Points on a hilly landscape, in no order, each with its height.
From any point a climber steps to the highest of the 2 points nearest to it. It stops when none of these is higher. Distance is the straight distance between rows; heights are no part of it.
gipo: [152 116  56 139 130 124 115 132 101 146 118 155 128 129 176 123 166 193
 129 133 115 122 130 100  75 126  88  93 159 121 197  99 100 112 137  46
 107 161  89  97  99 152 130 138  89 160  71]  h=30.1
kepu: [158 128  73 127 172 131 177  96 130 152 152  90 136 149  70 100 107 169
 136 136 137 135 114 112 142 121 107 146 150 125 111 142 138 119 144 126
 168 109 138 128 150 174 123 125 112 108 110]  h=45.7
Zivag: [102  95  65 125  89 153 108 143 104 149 120  95 110 151 157 127 120 183
 151 127 164 113 124 102  87 121  53 113 139 120 201 111  93 155 118  41
 103 129  82 159 120 135 142 110  65 140 158]  h=35.0
pim: [121 155 165 123 101 176 118  62 114 124 141 170  60 114 162 145 105  20
 113 137  99 114 167 150 137  92 147 111 178 168  91 124 156 147 147 199
 110 130 161 132 123  73 111 146 108 148 132]  h=32.7
resa: [119 104 189 143 110  70 126 176 116  76  99 142 137  76 207 165 137  62
 100 140 122 151 138 173 140 156 105 139 107 117 146 132 106 122 106 155
 103 134 127 127 134  86 133  98 152 154 119]  h=54.8
vuki: [131 109 131 111 174 152 104 168 109 165  90  85 174 100  69 102 112 102
 125 118 126 119 152 172 147  86 137 140 157 169  97 124 142 123  89 185
 127  95 117 110 161 136 112  86 136 155 171]  h=5.5
fabo: [101  72 155 126  75 115 140 192 166 128 111 112 196  82 177 140 193 138
 162 125 110 120 106 136 103 142 122 180  80  83 168 127 142 139 105 146
 121 108 129 143  90 128 149 113 142 145 139]  h=26.8
Fofe: [145 153 142 177  94  63 111 123 129 108 140 114 118 116 146 122 144  75
 152 119 144 172 143 116 134 150 174 133  94 151 167 101  85 122 146 188
 110 137 167 108 144  72 140 147 151 100 142]  h=52.8
nov: [111 140 169  42  44  50 141  60 135 133 111 117 128  59 142 135 116  26
 180 166 112 100 149 138 112 117 135 144 136 145 144 121 150 154 179 172
 110 128 153 180 146 120 178 157  99 107 136]  h=17.6
Fid: [184 174 116 177 199 154  96 110 134 124 126 121 120 168  77 123 147 109
  96  81 103 156 154 136 154 130 204  99 167 166  96 116 112  93 120 162
 103 142 149 104 128 117  91 137 190 122 108]  h=38.8
lepa: [168  67 104 108 128 175 153 131 155 177 113  96 109 136 117  86 109 177
 134 136 137  93  99 112  98 120 121 153 181 134 102 170 167 166 127 101
 177  86 113 189 115 156 121 105  65 133 137]  h=27.3
Nuzun: [169 168  83 165 157 183 111 113 137  94 133 109 101 194  82 112  97 130
  88 110 163 141 128 100 155 123 149 119 152 149  75 124 148 132 115 142
 149 125 122  92 155 153 118 152 153 101 145]  h=41.7
lamuz: [ 90 122 117 111  83 110 112 121 128  96 127 181  83 136 157 132  96 153
 146 158 154  78 131  92 136 115 129 136 110  74 141 131 127 159 114  56
 145 147 121 129 123 154 173 195  81  89 128]  h=39.3
vol: [159 118  57 153  98 147 114 134 145 151 126 116 134 121 128 118 171 151
 161 148 148 145  91 105 106 158  94 143 124 132 168 114  78 128 141 116
 152 134 107 147 119 130 158 119 115 133 105]  h=34.7
tari: [111 126 210 132 169 124 135 171 111 102 131 159 124 128 144 158 102 101
  62 108 110 129 137 178 150 133 132 119 108 122 101 148 155 112 112 138
 132 137 137 113 130  85  99  92 174 167 101]  h=49.9
situ: [105 143  98 152 145 136 123 145 127 110 144 103 137 177  80  99  91 190
 118 129 184 127 127 127 139 141 106 136  94 134 111 139 119 141 104 132
 140 116 116 118 169 151 141 108 142 104 164]  h=55.9
tafi: [ 99 176 172 157 136 144 108  82 100  75 153 179  69 163 158 170  76  70
 121  92  93 135 163 142 186 102 166 113 132 142 118 144 142 160 142 152
  79 144 162 111 122  91 135 166 142 109 149]  h=29.5
tum: [ 98 116 105 125 115  57 105 153  89 113 111  90 110  70 139 145 104 141
 192 140 142 128 114 147 150 116  99 125 111 115 186 131  69 172 135 117
 105 137 129 128 137 132 170 128 114 138 156]  h=24.8
koba: [136  95 141  90 123 124 160 122 153 217 123  86 214  61  96  61 146  85
 141 147  86 120 108 157 101 149 115 163 140 134 100 117 161  73 157 175
 149 107 127 184 132 146 106  98 138 160 145]  h=26.0
Vitid: [148 112 118 103 100 130 114 149 137 183  74  98 141  53 109 101 125  77
 164 145 103 101 130 149 129  78 121 147 185 136 125 129 155 154 117 157
 132  90 141 141 109 134 131 111  99 140 171]  h=22.9
lakef: [179 157  75 181 173 143 104 109 117 132 133  95 104 162  69 114 125 126
 135  92 120 172 129  93 158 129 180 111 167 150 117 117 111 117 124 145
 100 142 149  66 125 137 130 160 148 109 133]  h=38.5
nevun: [174 157 151 149 124 116 141 144 125 136 125 159 100  99 157 156 160  86
 118 123  92 130 136 132 143 117 148  99 179 149 115 128 114 120 149 134
 114 142 166  98  96  86 112 146 129 139  85]  h=41.4
lek: [160  79 108 133 165 161 140 168 124 197 124 110 151 111 123 111 113 158
 122 130 135 123 104 159 127 113  62 124 166 153 151 142 108 155 138 109
 126 107 107 174 109 121 104  84  93 172 132]  h=7.1
Lur: [144 112 106 105 144  84 168  77 114 134 123 112  72 111 127 146  55 150
 161 142 113  89 132 107 160 123 118 144 187 105 114 168 151 176 139 110
 171 130 142 137 127 166 137 146  69  96 112]  h=45.8
sobu: [112 145 178 178 167 106  99 157 123 103 140 163 120 183 131 186 144 164
  30  73 105 179 156 134 124 161 188 101  94 116 126 132 128  57 101 119
 106 170 132  92 120 126  76 111 192 137 111]  h=49.7
depel: [ 70  91  93 140 116 123  69 167 117 151 125 154 159 170 166 125 125 213
  99 107 144 128 140 141  69 109  98  95  76 144 190 101  92 106 110  70
 107 170  69 121 119 115 132  88 135 182 173]  h=42.9
Fizim: [129 119  61 151 113 122 133 108 120 109 128 105  66 145  99 130  46 141
 148 134 160 130 101  92 137 139 103 127 149 118 122 144 103 174 120 100
 161 136 130 148 155 140 150 150  99 107 159]  h=41.1
foro: [149 124 141 106 136 136 163 124 124 152 119 131 125 100 115 106  91 101
 106 149 112 123 114 168 133 120  63 103 181 159  82 147 129 120 128 135
 163 113 121 157 134  92 110  97 125 155 130]  h=60.2
kela: [ 91 120 101  85  99  74 118 127 126 113 126  78 148  93  76 112 114 113
 216 143 139 129 134 123 159 117 161 153  97  92 155 125 140 158 139 180
 112 112 159 144 178 147 179 141 127  93 172]  h=21.3
Gudu: [ 75 112 135 130  64 146 134 145 140 111 131 164 158 146 137 117 190 165
 141 146 177 119 117 103  75 152 102 142  44  62 142 117  87 129 115  97
 145 130  95 169 122 144 159 139 103 119 110]  h=34.0
Gotu: [ 99 139 160 102 131 100 141 144 110 121 156 173  99 125 146 150 104 139
 120 143 110  90 125 136 156 115 132 133 125  93 110 147 166 157 127  87
 146 116 153 100 114 120 129 151 104 113 122]  h=43.6
beb: [126 190 145 161 200 184 150 114 120 107 135 140 112 189  88 152  91 129
  62  78 145 153 125 149 155 169 106  87 126 132  86 148 105  87 103 132
 147 171 112 147 137 128  81 114 192 146 110]  h=35.9
vifum: [100  72 113 148  90 131 105 178 163 141 137 117 198 108 181 138 219 178
 157 114 124 136 100 108 103 140 140 154  48  87 194 100 107  97 139 131
 110 137 119 131  93 140 138 103 145 154 115]  h=28.8
Dom: [130 127  92 150 102 137  85 110 120 105 113 125  56 134 110 138  72  88
 157 136 142 136 134 122 149 113 138 129 158 143 128 117 104 179 108 129
 128 129 129 126 159  96 163 168 124 115 168]  h=38.0
fet: [ 79 138 189 140 130 125 104 158 109  99 142 183  97 134 178 188 118 119
  92 110  99 115 145 157 149 110 144 123 113 115 127 133 170 126 106 106
 111 117 141  93 113 110 110 136 144 154 128]  h=46.8
teg: [ 92 134 176  85 100  69 140 123 156  85 151 156 142 137 142 136 121  91
 167 146 140 114 133 113 140 125 179 149  71  87 129 132 140 164 145 149
 126 124 155 146 153 101 177 180 112  63 130]  h=38.7
Ruzen: [100 122 115 111  99 128 130 150 127 148 122 155 119 126 161 137 128 183
 138 137 111  86 124 137 104  98  91 128 133 115 142 137 143 143 109  78
 144 117 122 118 105 145 135 137  87 145 119]  h=40.3
nog: [ 95 102  81 107 117  87 140 138 121 150 128  73 124 106  98 138 110 164
 212 146 155 124 118 117 159 112 118 147 105  92 177 138 126 172 144 131
 128 117 141 154 148 160 167 117 115 133 151]  h=23.0
zudaz: [123 137  92 165 167 145  94 150 122  85 141  90 122 185  68 128 107 161
 100 117 173 164 154 114 162 141 154 137  75 146 138 115 116 109  96 152
 119 131 109  79 169 132 140 108 186 113 177]  h=62.2
lubip: [138 171 132 152 170 105 132 123 146 131 154 163 131 156 106 150 175 193
  70 118 140 168 107 119 113 176 130 110  84 147 114 141  93  63 138  89
 121 163 144 101 120 134  89 110 155 105  90]  h=45.5
zamo: [116 120 198 117  92  62 137 128 102 104 110 145 126  67 204 143 136  23
 120 131  91 139 146 179 140 122 131 129 133 155 126 123 133 135 132 193
  89 134 163 132 125  54 114 107 130 152 128]  h=60.0
sapev: [114  84 151 168 127 114  98 170 117  91 101 125 144 102 171 153 125 117
 105 136 145 149 111 153 115 155  66 138  93 124 170 117  76 130 102 130
  96 136  89 137 120 118 140  70 153 188 136]  h=50.0
dobi: [106 172 166 167 104 134 105 107 105  73 151 194  63 163 166 142 105  99
  92 122 133 121 137 123 123 144 126  97 126 119 113 123  95 135 109  76
  89 174 118 111 114 105 152 203 121 118 109]  h=15.8
dusu: [129 110 106 115 143 140 197  90 134 193 144  83 164 114  65  95 148 147
 177 137 131 144  89 130 106 136 104 166 124 125 111 142 130 116 178 157
 164 103 115 178 140 164 137 100 114 126 101]  h=41.2
noseb: [168 101 142  75 187 150 198 105 111 140 125  94 153 126  93  72  91 141
 138 141 111 108 152 144 140 111 117 136 202 151  57 155 208  89 118 123
 166  90 127 108 148 159 116 104  96 140 142]  h=51.6
ratu: [151 177 147 134  83 107 126 101 135  88 135 195  84 133 185 142 132  82
 125 150 134 104 141 101 123 137 138 109 141 132 118 127 110 152 147 110
 111 140 152 110 119  94 155 188 103  94  89]  h=16.7
seni: [ 73  94 114 129 129 104 119 173 115 158 142 122 169 139 142 135 128 211
 107 131 149 122 115 153  95 127  75 121  81 135 181 136 105 132 130  74
 112 136  95 151 122 141 125  78 120 154 146]  h=40.0
gegub: [117 140 177  41 131  97 168  71 131 127 151 128 141 112 111 111  94  65
 182 161 100 104 174 134 131  97 156 154 157 132  92 136 236 147 140 156
 124  92 156 130 150 138 144 156 105  77 145]  h=20.1
Fenad: [145 113 126 174 149 153  49 155 131 121 100 134 137 144 172 147 169 150
  79 123 147 184 132 125  93 160 139 112  90 128 185  79  57  78  87 103
 101 164  88 103  99  99 115 124 200 189 105]  h=57.8
Nokas: [139 150 163  89  88 123 101  99 108 166 109 120 104  75 136 112 117  26
 113 142  98 102 157 158 122  87 146 103 188 175 105 108 162 131 139 197
 123 116 150 126 121 106 113 139  98 136 145]  h=34.8
vuzuk: [ 75  97 123 122 113 170 142 136 137 155 155 128 149 174  99 103 126 209
 124 120 202 110  98 104  86 144  74 140  59 102 151 146 102 145 149  80
 141 115  93 205 135 161 150 104  86  98 138]  h=30.0
tif: [132 163 140 126  92  74 126 103 154 134 137  98 157 113 124 102 158  52
 114 136 119 144 160 118 119 126 182 125 125 167 129  86 125 104 163 224
 120 112 150 123 155  92 109 147 141  83 138]  h=48.5
veze: [144 121 141 160  68  80 123 136 146  80 136 119 146 103 200 143 206  95
 158 131 146 162 128  96 108 171 155 150  85 110 183  90  77 113 138 162
 101 134 140 106 121  87 158 153 147  98 119]  h=57.6
Pab: [118 166 146 111 151  39 183  94 101  78 149  92 161 140  90 139  98 115
 141 157 124 138 166 140 176 132 141 146 124 131 111 127 141 122 139 156
 113 130 150 102 177 135 139 112 129  94 133]  h=59.2
beliz: [136 170 137 145 104 188  95 129 158 104 107 144  64 148 107 125  93  62
 112 125 152 129 137 146 129 117 144 107 152 160  96 127 137 150  90 153
 156 126 108 134 138  97 136 153 164 126 173]  h=35.5
sebuf: [116 103  89 102  88 115 133 163 129 154 126 119 143  87 170 147 158 177
 194 130 108  94 131 109 109 124 103 131 123  66 191 111 129 140 148 104
 125 133 107 125  88 165 164 141 100 142  89]  h=37.0
nise: [109 173 145 141 179 133 177 108 109  84 150 131 124 170  99 146  75 110
  98 106 114 125 149 150 195 112 121 115 154 135  73 143 170 128 122 135
 130 136 137  84 148 140 120 131 135 115 137]  h=56.2
vubik: [156 124 172 153 206 120 132 176 129 100 114 115 165 170 119 152 161 119
  75 102 108 178 173 154 152 145 206 135 123 134 108 113 139  72  99 179
 109 113 138  85 149 107  65  76 187 125 118]  h=43.9
bir: [187 116 100 125 192 164 195  83 118 118 124  84 132 169  86  94  84 161
  93 116 128 107 119 102 142 123 110 108 193 142  52 141 171 116 134 122
 173 104 107 110 152 175 100 108  98 113 118]  h=45.3
Fom: [ 99 129 130 140 146  89  91 153  80 126 128 125 102  74 153 176  98 130
 162 102 102 130 129 154 166 109 114 107 136 139 171 128  87 146 131 105
  97 143 127  81 124 129 140 126 125 173 137]  h=26.5
bagib: [145 114 153 103 135 182 159 147 175 129 149 135 157 160  95  69 168 175
 119 122 177 108  90 111 102 148 130 132  88 126  71 156 156 103 136 129
 188  91 109 178 140 174 136 122 154 115 113]  h=42.1
kuguv: [114 168 127 170 148 204 120  85 101 116 146 148  48 156 139 157  60 121
 102  73 111 113 114 117 166 129 127 107 186 119 100 153 146 145 112 105
 142 158 130 128 120 149 110 167 107 142 122]  h=13.2
retaf: [161 111 126 174 103 117  73 166 146  99 111 125 147 110 197 124 202 116
 120 122 143 185 132 103 101 167 152 128  96 103 203  70  72  78 108 121
  81 146 128  85  98  90 133 142 163 140 108]  h=64.0
Veg: [113  98 133 166 144 111 104 156 138 127 130 137 143 128 130 145 146 177
  62 128 171 189 123 143 101 171 124 151  38 132 168 125  77  83 112 130
 126 147 100 121 120 113 106  66 165 144 131]  h=46.1
vaze: [137 141  80 172 173 100 105 126 117 142 160 102 129 130  78 137 146 187
 137 103 119 181 129  89 150 130 178 112 118 131 159 103  84  79 149 107
  91 151 164  50 131 131 106 139 148  98 133]  h=35.8
lafem: [104 160 111 171 129 115 113 133 110 124 146 150 113 168 116 139 115 175
  90 117 139 146 115 112 109 161 120 110 102 134 131 119  91 107 110  84
 131 169 113  99 122 135 118 149 153 131 132]  h=42.7
Buf: [138  79 105  93 114 126 152 141 132 191  91  67 121  97  92  90  86 145
 197 143 114  91 131 127 130  92 124 167 194 119 122 147 169 169 125 129
 155  83 137 168 109 169 132 110  72 127 161]  h=24.7
kudat: [117 105 166 115 130 132 143 180 161 133 135 144 181 148 125 106 162 182
  97 134 151 131 110 142 105 166 135 157  59 110 113 151 147  95 113 137
 151 102 136 147 134 140 114  89 151 131 122]  h=45.9
galip: [115 124 133  76  99  24 112 119 105 113 116  90 133  66 142 144 114  90
 218 140 119 128 147 138 167  96 187 155 121 113 173 129 133 168 154 179
  94 125 164 129 144 120 167 151 112  97 165]  h=19.8
Sebu: [ 86 140  96 151  99 102  97 134 103  89 132 155  95 148 139 144  60 159
 120 130 153 126 123 115 123 145 111 101  95 116 164 125  79 143 116  58
 109 162 107  96 139 118 171 168 127 128 158]  h=39.9
rizoz: [111  61  92 166 104 123  98 165 129 126 122  88 163  70 177 128 211 149
 195 100 144 177 102  95 122 146 130 160  58  85 221  83  60  98 133 148
 102 157 121  96 111 126 153 119 151 151 155]  h=31.1
Lafa: [110  92  71 129 102 134 135 145 117 149 110  82  90 136 124 126  66 182
 154 147 155 105 106  99 124 128  62 126 151 146 164 148 103 179 122  77
 140 116 108 179 145 144 144 105  73 114 150]  h=37.8
relu: [157 107 125 111 101 146 188  93 159 160 131 122 109 116 122  97 162 100
 153 150 129 117  90  96  73 152 127 119 158 102  72 148 131 139 150 136
 190 111 109 197 123 151 150 144  90 115  80]  h=32.5
laku: [127 129 175 114 100 206 117 143 129  99  85 168  81  91 174 142 146  84
 128 155 120 110 129 173 131 108  74 120 164 127 109 128 146 159  79 124
 126  96 115 143 102  85 122 118 106 172 134]  h=21.7
bemov: [115 156  98 178 153 181 105 128 101 135 139 161 106 160 136 149 110 160
  82  92 124 144 119 133 119 137  80  89 141 146 141 127  84 113  99  67
 136 166  92 140 114 134 106 140 137 180 100]  h=40.1
vamu: [ 99 116 156  84  93  80 169 120 135 185 129  66 215  61 106 102 161  74
 187 122  70 121 134 134 116 140 156 178 125 112 125  93 163 109 143 196
 121 114 143 156 131 144 122 116 148 128 141]  h=28.3
nepur: [129 155 209  85 102  81 161 109 122 115 149 167 119  99 169 135 133  47
 120 148  97 112 151 159 131 128 137 117 137 145 104 136 168 134 165 161
 107 122 179 126 123  71 114 139 103  99 112]  h=66.7
Dofe: [170 157 154 104 123 114 118 110 161 152 134 112 152 121 108  86 161  57
  73 139  93 136 161 134 110 128 167  84 164 184  79  98 161  76 172 209
 130 109 146 123 131  95  74 140 144  94 117]  h=44.6
rito: [183 128  69 146 195 191 113 109 127 151 121 134 103 163 106 124 126 177
  75 110 123 124  90 121 138 136 129  90 179 149  83 149 131 112 123  82
 149 144 135 129 110 152  79 129 145 145  79]  h=11.2
rigep: [171 146 164 158 163 105 104 153 142 138 132 129 158 133 131 130 167  95
  94 113  97 156 156 145 153 122 209 115 133 155 106 117 121  99 122 178
 104 118 163 100 129  78  79 123 168 117 121]  h=41.3
bivi: [ 95 115 185  29 111 127 155 126 146 115 120 142 138  88 121 115  95 100
 180 163 118  98 143 159 137  92 151 194 130 127  99 163 220 172  97 127
 125  75 157 140 147 138 146 124  96 112 183]  h=21.6
Bimi: [157 149 154 116 174 107 183 112 130 150 142 116 166 112  85  93 124 116
  97 148 130 151 113 167 137 154  82 114 124 150  87 135 124  84 153 160
 159 123 116 136 170 108  95  84 149 137 117]  h=53.4
kuvo: [185 169 137 122 173 143 146  80 144 135 126 116 133 131  80 103 134  79
  87 118  82 137 153 144 139 100 163  78 203 169  53 120 170  82 153 178
 146 119 154 102 131 123  78 134 149 126 105]  h=41.0
lutat: [ 92 105 122  76  65 165 151 162 163 145 105 104 144 120 110 124 155 139
 205 138 129  94  98 115 117 122 148 170  78  61 146 131 149 174 144 123
 151  99 121 180 122 150 180 123 130 119 148]  h=33.3
kuge: [ 99 185 137 185 148 172 124 112  98 105 155 168  83 170 137 175 104 120
  72  64 121 157 134 145 149 187 105  81 137 112 132 139  92  87 108 104
 120 194 100 142 126 122 121 159 174 174 107]  h=37.9
siso: [127 129 131 110  80 137 181 108 160 145 149 128 140 125 116 110 179  97
 184 131 130 134  91  83  93 137 170 125  97  82  82 110 140 136 167 155
 192  97 133 172 132 148 151 157 145 102  83]  h=35.4
povu: [103 133 151  91  49  39 122  85 122 115 115  89 144  45 143 102 143  55
 146 163 116 117 134 142 123 137 109 135 117 143 148 113 108 139 165 198
  93 137 142 157 157 107 160 110 119 131 157]  h=16.3
fimi: [148 127  52 142 185 179  94 100 144 169 160 125 168 191  76  94 163 244
  86 107 179 152  96 102 114 134 131 115  84 169 155 131 125  75 155  74
 136 156 117 137 132 154  95 106 127 117 113]  h=9.5
bub: [ 79 104 124 160 131 109  85 154 118 143 128 170 157 191 138 127 142 203
  35 119 170 156 148 126  67 138 110 127  41 135 158 118  97  79  98  90
 125 181  83 134 127 132 104  68 141 155 145]  h=43.3
devek: [103 127 131 156  97 162 103 157 143 128 124 153 134 169 133 103 154 191
 101 137 203 116 110  98  82 144  77 117  81 122 130 124  81 123 112  83
 150 131  83 172 128 137 150 123 110 124 134]  h=32.0
vun: [127 128 146  51  83  55 131  82 123 108 118 144 108  89 172 144  96  74
 196 162 119 118 166 125 151  92 162 148 137 130 165 128 139 187 181 162
  97 134 170 160 132 115 186 175 105  78 126]  h=18.7
Zotob: [109 112 133  70 105  82 144  89 119 128 114 151  68 101 148 150  66 153
 176 162 141  85 130 104 160 109 124 147 133  96 142 156 146 189 142  71
 155 131 128 155 118 156 172 180  76  76 116]  h=42.2
zof: [ 96 136 165 129 102 157  87 141  91  95  96 169  77  74 176 182 123  76
 162 126  94 125 122 173 150  97 104 138 144 130 151 127 127 178  85 126
  92 111 124 127 108  96 150 118 110 166 155]  h=20.5
samuk: [ 95 105 133 105 115 120 103 174 113 141  82 102 135  73 110 124 105 113
 183 128 119 115 122 170 158  76 120 145 143 118 145 146 143 168  86 130
 106  91 140 126 124 130 143 101 110 157 198]  h=21.2
zotik: [130 124 175  64  96 147 168 156 151 144 114 155 146  88 145 103 137  97
 175 155 106  86 112 163 106 120 126 175 145 117 104 158 199 144 114 116
 167  88 145 148 110 123 143 117 112 139 144]  h=23.1
somu: [ 67  99 117 162 140 153  91 171 100 112 111 144 117 154 166 170  97 161
 100 108 135 137 135 156 100 135  87 109 101 139 181 122  88 116  97  95
 103 161  55 139 117 123 126  89 146 215 153]  h=46.0
pap: [144 141 141 151 194 122 141 161 128  84 131 132 161 202 115 140 153 186
  36  98 130 151 163 122 142 142 175 131 101 140 113 125 145  65 102 132
 109 130 139  69 150 148  84  89 192 111 113]  h=46.7
delir: [145  99 159  93  83 150 159 163 161 133  92 140 180  66 179 117 179 104
 161 155 106  96 111 160 107 126  80 169 139 109 143 122 144 148 115 139
 129 106 119 161  88 114 144 112 120 160 114]  h=24.9
Vogu: [ 78 113 147  47  60 112 130 140 164 101 124 143 148 104 134 149 120 109
 194 147 132 114 122 108 142 116 164 164  55  58 149 140 144 177 133 116
 124 111 135 163 147 139 187 161 127  88 147]  h=36.2
Zud: [151 146 143  97  94 126 135  92 147 123 149 168  69 123 150 138 117  89
 149 152 129  94 134  95 120 112 164 129 150  99 109 147 169 177 145 128
 150 127 172 117 105 134 153 187  84  61 103]  h=17.7
kapen: [154 155 124 149 164 108 156 117 156 141 156 126 165 117  87 123 170 149
 111 128 131 165 101 132 128 158 111 129 103 139 120 135  98  92 161 148
 148 125 140 126 140 132 107 105 148 107  96]  h=48.8
Folo: [115 106 138 141 145 101 126 175 145 127 128 106 160 122 109 135 140 143
 104 127 151 164 123 148 142 137 145 153  78 127 136 136 129 125  98 160
 123 114 115 120 142 124 114  73 164 127 155]  h=49.8
rul: [122 134 134 122  67 139 120 138 149  99 121 170 112 133 169 127 169 120
 153 168 163  88 121  83  86 140  98 122 103  77 143 107 109 142  94  84
 129 123 105 133 125 143 179 173  94 111  96]  h=36.5
kemak: [187 104  81 138 168 157 129 111 145 214 118 127 173 120 110 108 163 159
 126 144 155 131  92 136 124 138  77 131 118 166 156 130  75 148 166 121
 136 123 103 175 116 125  86  75 119 160 116]  h=7.9
varu: [145 138 107 133 168 120 152 119 115 105 136 102 107 155  99 132  72 153
 135 132 128  99 146 110 181 108 131 141 162 122 101 151 167 152 126 116
 138 115 145  83 146 174 128 146 107 100 136]  h=50.8
vufo: [135 174 156 148 121 116 124  91 125  90 132 163  83 166 148 135 103  27
 103 122 116 134 166 136 127 118 175 105 132 176 107 128 142 140 153 185
  90 127 180 118 126  59 123 152 139  96 138]  h=30.9
gif: [147  99 153  95  83 175 156 141 150 118  86 148 125  79 155 116 136 104
 145 176 134  92 115 142 100 116  55 131 170 120 122 129 133 155 105 111
 130  79 105 174 114 122 141 100  74 150 123]  h=23.2
bifen: [129 103 133 109  96 195 148 150 191 157 134 124 187 136 113  95 200 138
 160 127 140 125  74 113  91 139 162 147  97 112  99 131 151 129 136 155
 176  93 122 189 120 143 134 123 164 130 106]  h=38.6
kal: [169 128 125 128 116 105 152 135 143 155 133 123 157  80 139 119 175 105
 145 144 112 134 106 136 120 133 117 140 154 133 125 119 106 121 162 154
 150 127 140 132 110 114 116 124 141 140  85]  h=44.8
Vug: [143 143 176  70 127 125 139  73 129 140 140 159  80 119 147 142  94  82
 147 155 102 105 173 132 157  72 162 151 172 132  92 145 210 179 138 148
 135  97 184 103 106 120 134 163  80  73 148]  h=18.8
Piz: [149 166  87 177 143 109  95 117 115 150 148 128  83 141 126 138 152 172
 124 105 100 158 121  85 111 140 165  98 156 137 166 105  89  99 145  68
  94 169 155  53 105 136 121 184 136 125  97]  h=36.8
San: [153 124  84 168 162 173 128  82 129 126 125 127  53 170 126 130  88 165
  91  91 113 115 115  78 136 144 146 106 204 122  79 154 152 139 119 102
 147 148 136 100 100 157  91 157 107 137 108]  h=12.2
biku: [147 101 111 137 220 145 114 172 101 192 121 108 178 119  89 107 107 146
 112 111 130 132 115 172 151 101 104 124 141 175 122 134 112 130 112 146
 110 123 121 131 137 133  95  66 151 172 146]  h=6.3
luzib: [130  78  77 127  94 110  96 174 121 126 106  92 134  66 184 137 176 142
 212 122 132 131 111 104 112 132  98 136 116  79 217  78  78 131 139 123
  90 136 120 100  88 137 174 147 111 145 127]  h=33.9
ruvoz: [112 131 132 172 178 109  95 151 106  66 129  91 126 176  96 159 102  96
  99  90 135 166 176 130 169 136 190 133 110 136 131 108 128 110 107 176
  95 129 124  82 168 116 121 101 190 115 168]  h=69.6
vivok: [144 152 145 117 133 164 139 128 150  94 134 145 118 179  99  83 105 149
  98 138 170 102 116 105 124 122 147 119 129 133  56 150 182 145 110 127
 161 108 141 104 149 161 121 174 128  82 143]  h=45.4
kaze: [168 101  44 141 182 164  71 118 140 208 149 130 169 158 119 100 158 212
 114 117 140 143 105 112 104 129 102 121 109 165 183 124  91 118 151  73
 119 152 107 150 103 142  81  96 129 151 114]  h=8.7
nipo: [ 78 149 141 148 137 147 132 109  82  98 139 151  79 162 138 167  48 141
 119 112 119  93 120 139 163 115  86 104 130 112  99 152 132 154 100  87
 135 156 112 144 138 125 117 147 112 143 149]  h=14.1
dozi: [103 178 148 170 186 148 133 127 112  54 142 112 130 190 108 174  87  83
  93  80 105 136 181 147 190 110 183 121 135 132 113 130 168 116 115 176
  78 139 138  63 148 121 126 137 158 111 153]  h=62.4
Nedap: [128 146 134 166 157 144  75 143 129 132 120 173 135 161 140 149 164 175
  46 102 107 153 126 134 104 146 158  88 113 144 145 113  94  63 101  85
 113 179 100 105 111 105  66 123 194 180  93]  h=53.3
nifup: [159 125 149  91 139 120 130  70 121 164 136  98 114  98  91  98  97  51
 111 140  82 104 170 141 134  90 149 104 212 175  60 118 200 110 160 193
 132 102 152 107 129 136  95 140  86 126 136]  h=37.6
rop: [135 112  66 144 145 108 106 141  75 142 122 123  77  97 175 154 115 147
 149 122 108 132 136 114 122 104  82 104 158 134 197 112  78 139 133  66
 109 156 108  90 104 145 135 146  93 171 111]  h=28.2
nozit: [160 113  49 163 122 138  97 128 130 154 132 131  97 143 123 120 137 186
 128 127 136 124 106  83 102 138 108 116 153 129 148 126 102 130 137  64
 159 146 114 113 105 151 127 165  97 133  96]  h=32.3
Nali: [ 67 150 137 164 101 165 105  74  82  79 128 193  67 160 163 157  63 128
  96 112 128  99 138 108 138 117  91 100 133  98 109 130 113 151  91  49
 115 180  93 131 121 140 142 188  97 121 126]  h=15.0
kud: [104 113 129  74  66 130 162 121 145 164 110  92 171  71 115 119 158  86
 203 151  97 115 105 123 100 126 148 167 116  95 131 114 160 152 147 173
 147 104 127 181 120 145 155 137 149 127 150]  h=30.6
luta: [149 175 128 176 137 138 112 106 108 123 131 169  76 158 132 160 136 125
  96  92  82 136 137 110 138 127 166  88 177 137 112 135 138 112 142  96
  92 164 170  74  95 114 110 173 137 133  83]  h=39.0
Dazuv: [128  97  90 127 105 153 167  99 134 183 128 102 172  97 124 119 190 149
 187 123 134 157  82 114  94 144  95 166 103 114 150 104 101 133 176 145
 144 120 100 195 103 144 151 104 133 142  83]  h=37.7
Bule: [186 150  92 135 207 182 113  96 160 153 135 138 151 188  80 105 165 199
  67 126 142 145  98 129 135 148 140  97 108 172 114 144 103  88 136  97
 140 147 124 136 132 139  55  98 179 131  96]  h=10.3
meler: [154 161 145 135 183 101 179 100 111  76 150  71 198 167  75 134 151 126
 104 129 110 163 171 124 168 134 140 159 134 132 113 121 133  81 145 159
 115 130 134  58 177 138 120  83 140  90 121]  h=66.8
Zap: [111 141 171 122 159 153 158 162 111 128 136 160 138 141 133 146 106 130
  78 115 125 111 115 183 130 140  70 106 133 138  88 154 130 117 102 110
 154 129 106 148 125  91  99 101 139 169 115]  h=54.0
fimiz: [176  86  89 119 100 191 119 124 160 152 112 125 129 143 125  84 164 160
 136 144 170 100  79 103  79 142 110 116 158 119 101 149 133 142 138 114
 183 105  98 187 102 155 137 131 106 123  94]  h=29.7
gepug: [131 155 159 102 113 118 147 127 169  97 148 144 152 161 117 125 132  96
 135 149 139 115 148 105 131 121 170 143 103 121  88 146 175 131 130 159
 142  86 153 116 152 132 138 160 140  65 134]  h=41.8
ligim: [170 135 139 101 187 135 173 101 110 103 144  72 189 145  69  90 144 118
 118 150 118 127 170 127 142 119 125 152 166 156  80 117 173  90 129 156
 151 106 122  90 168 158 117 102 147 122 127]  h=59.0

Call two points neighbours if one is among the 2 nearest of the other. Go from one point of each pair to the other, from neighbour to neighbour, staying as high as possible. Name the lowest point that can't be avoided.
retaf / lafem -> vaze
meler / ruvoz -> nise
foro / Fizim -> beliz
vivok / retaf -> lakef
Folo / nepur -> depel

Where does a climber stop that starts at each point below?
vufo -> retaf
vuzuk -> ruvoz
devek -> ruvoz
Vitid -> Folo
fabo -> foro
